A landscape with many valleys, sampled at points; each row gives a point and its height.
From any point a ball rolls to the lowest of the 3 points nearest to it. It stops when none of these is lower. Distance is the straight distance between rows; heights are no part of it.
z_26: [ 20  21  10  12 -15 -26 -32  47]  height 1.54
z_577: [-42  18  -1  23   7  15   6 -13]  height 5.15
z_347: [ 16 -16  36 -31 -38  -4  24 -34]  height 4.43
z_200: [-35  15   8  -2  -3 -22  -9  14]  height 1.98
z_428: [ -8  21 -35  27   9  44  -8 -10]  height 8.13
z_733: [-49  19  17  14   1   6   5  -8]  height 5.98
z_947: [-30  27  -9  32   3  44   2 -15]  height 6.38
z_117: [ 33  -7  12 -16 -10 -28 -12  31]  height 1.17
z_738: [ 27 -29  -2  -5   3  20  26 -40]  height 2.25
z_396: [ 27 -18  37 -35 -36 -10  18 -18]  height 4.07
z_773: [-25   6 -21  20  15   6   3 -14]  height 4.19
z_828: [ -2  12 -39  24  14  34  -5 -12]  height 7.25
z_894: [-48  18  39  16   3  25  15 -10]  height 4.58
z_160: [  8   9   6  -8  -9 -31 -22  39]  height 2.92
z_869: [  2  -1 -36  20  19  25   1 -17]  height 1.41
z_812: [ 51  -3  16  -7 -16 -22 -16  35]  height 2.63
z_286: [-14  -6 -25  12  19   2   7 -16]  height 2.52
z_490: [ -5   7   4 -10  -5 -32 -16  29]  height 3.62
z_769: [ 25  14 -49  -1   6  52 -18  -1]  height 1.95
z_624: [ 48 -13  25 -21 -21 -20  -6  25]  height 0.78
z_429: [-50  22  32   5  -6  -2   3   4]  height 6.42
z_666: [  0 -13  -2 -17   5 -28  -1  10]  height 3.08
z_634: [ 26 -17  12 -26  -7 -27  -2  17]  height 1.39
z_709: [-44  21  27  24   4  35  15 -15]  height 1.46
z_568: [-34  24  -6  30   6  36   3 -16]  height 6.14
z_778: [ 20 -33  10 -19   0   0  26 -32]  height 2.06
z_478: [  8  13 -43  18  11  43 -10  -8]  height 5.53
z_759: [  1 -16 -22   7  20   2   9 -18]  height 1.09
z_833: [  9 -26 -15  -3  16  -2  14 -22]  height 0.73
z_849: [  0  16   8  -4 -11 -29 -24  38]  height 2.49
z_772: [-43  15  45  17   3  33  19 -11]  height 4.56
z_701: [-21  26 -24  30   6  43  -3 -11]  height 6.95
z_253: [-10 -10  -7 -10  11 -25   1   3]  height 0.69
z_32: [ 25   6 -45  11  13  45  -9 -10]  height 2.40
z_158: [-39  24   9  30   3  43   8 -16]  height 6.57
z_873: [-39  24  27  -3 -12 -17 -11  22]  height 2.66
z_668: [ 28 -27 -11   0  10  25  21 -35]  height 2.84
z_543: [ 21 -31   3 -12   5   6  24 -33]  height 2.00
z_561: [ -2  24  12   3 -14 -26 -28  43]  height 2.43
z_23: [-26  28  22  -1 -15 -23 -20  33]  height 2.44
z_756: [  6   0   4 -12  -5 -32 -17  31]  height 3.41
z_968: [ 21 -29  14 -27  -4 -16  16 -10]  height 6.94
z_105: [ -1 -20 -12  -6  17 -16   8 -11]  height 1.66
z_402: [ 26 -23  19 -30 -11 -22   8   1]  height 3.92
z_144: [ 17  18 -47   9   7  52 -17  -2]  height 2.59
z_646: [ 38  -4  11 -11 -12 -28 -19  36]  height 1.75
z_172: [-29  16 -18  28  11  23   1 -16]  height 5.44
z_990: [-44  18  16   2  -4 -14  -5   8]  height 2.41
z_100: [ 33 -21  33 -35 -28 -15  13  -5]  height 2.95
z_450: [ 33  -7 -38   9  13  42   0 -20]  height 3.54
z_469: [ 19 -22   9 -27  -2 -24   7   3]  height 4.16
z_273: [  7 -22   0 -20   6 -25   6   2]  height 4.53
z_925: [ 38 -11  17 -22 -14 -25  -7  26]  height 0.92
z_823: [-11   0  -1 -11   1 -30  -8  18]  height 3.83
z_662: [-40  12  -5  16   8   1   4 -10]  height 4.47
z_31: [ 21 -27  27 -29 -20  -7  23 -25]  height 4.73
z_843: [ 23 -30  14 -14  -9  11  30 -42]  height 2.29
z_337: [ 21   0   8 -12  -8 -32 -19  36]  height 2.31
z_704: [ 27  12 -48   3   9  51 -15  -3]  height 2.02
z_380: [ 15  -6 -38  16  19  30   2 -19]  height 5.04
z_215: [ 18 -28 -12  -1  14   9  19 -29]  height 0.90
z_618: [ 38   6   9   2 -13 -27 -25  42]  height 4.65
z_982: [-14 -10 -17   2  16 -12   5  -8]  height 3.03
z_154: [-22  13   7  -7  -4 -29 -15  25]  height 2.18
z_548: [ 24 -21 -23   7  17  23  14 -28]  height 2.37
z_245: [ 34 -23 -18   3  11  32  17 -33]  height 4.89
z_832: [-48  19  17  20   3  18  10 -11]  height 5.33
z_559: [-51  18  29  11  -3   5   7  -3]  height 6.27
z_45: [ 22   8   6  -3 -10 -29 -24  41]  height 3.91
z_204: [ 42 -16  31 -30 -26 -17   4   9]  height 1.19
z_66: [-14  22  14  -2 -13 -26 -25  36]  height 2.34
z_212: [-38  20  15  -1  -7 -20 -10  20]  height 2.16
z_691: [-42  23   4  28   5  26   7 -15]  height 5.84
z_296: [ 10  -6   5 -18  -2 -32 -10  24]  height 3.67
z_986: [ 22 -31  20 -29  -9 -12  19 -16]  height 6.37
z_107: [  8 -27  -3 -15  10 -15  14 -14]  height 2.88
z_507: [-28   3 -10   5  10 -13   2  -4]  height 3.36
z_442: [ 13 -20 -26  10  20  12  12 -23]  height 1.49
z_592: [ 36  16   8  20 -13 -23 -32  47]  height 5.36
z_626: [-16  16 -31  28  13  32  -2 -13]  height 7.87
z_239: [-36   9   2   1   4 -19  -4   6]  height 2.27
z_515: [ 18 -33   4 -15   4  -3  23 -27]  height 1.74
z_169: [ -8   1 -31  21  18  17   2 -15]  height 4.98
z_456: [-14  19  10  -6 -10 -30 -21  36]  height 2.30

Where does a ball stop that starts at each point below?
z_849 | z_200
z_478 | z_769
z_701 | z_200
z_823 | z_200
z_396 | z_624
z_561 | z_200
z_618 | z_624
z_982 | z_833
z_968 | z_624
z_172 | z_833
z_843 | z_515
z_273 | z_833

Call two points neighbours if one is among the 3 nearest of the other. Go from one point of each pair to the other, from neighbour to neighbour, staying as low as possible. Name the highest point that can't be avoided.
z_624 and z_515 | z_507
z_253 and z_709 | z_832
z_200 and z_624 | z_160
z_200 and z_26 | z_561
z_26 and z_869 | z_169
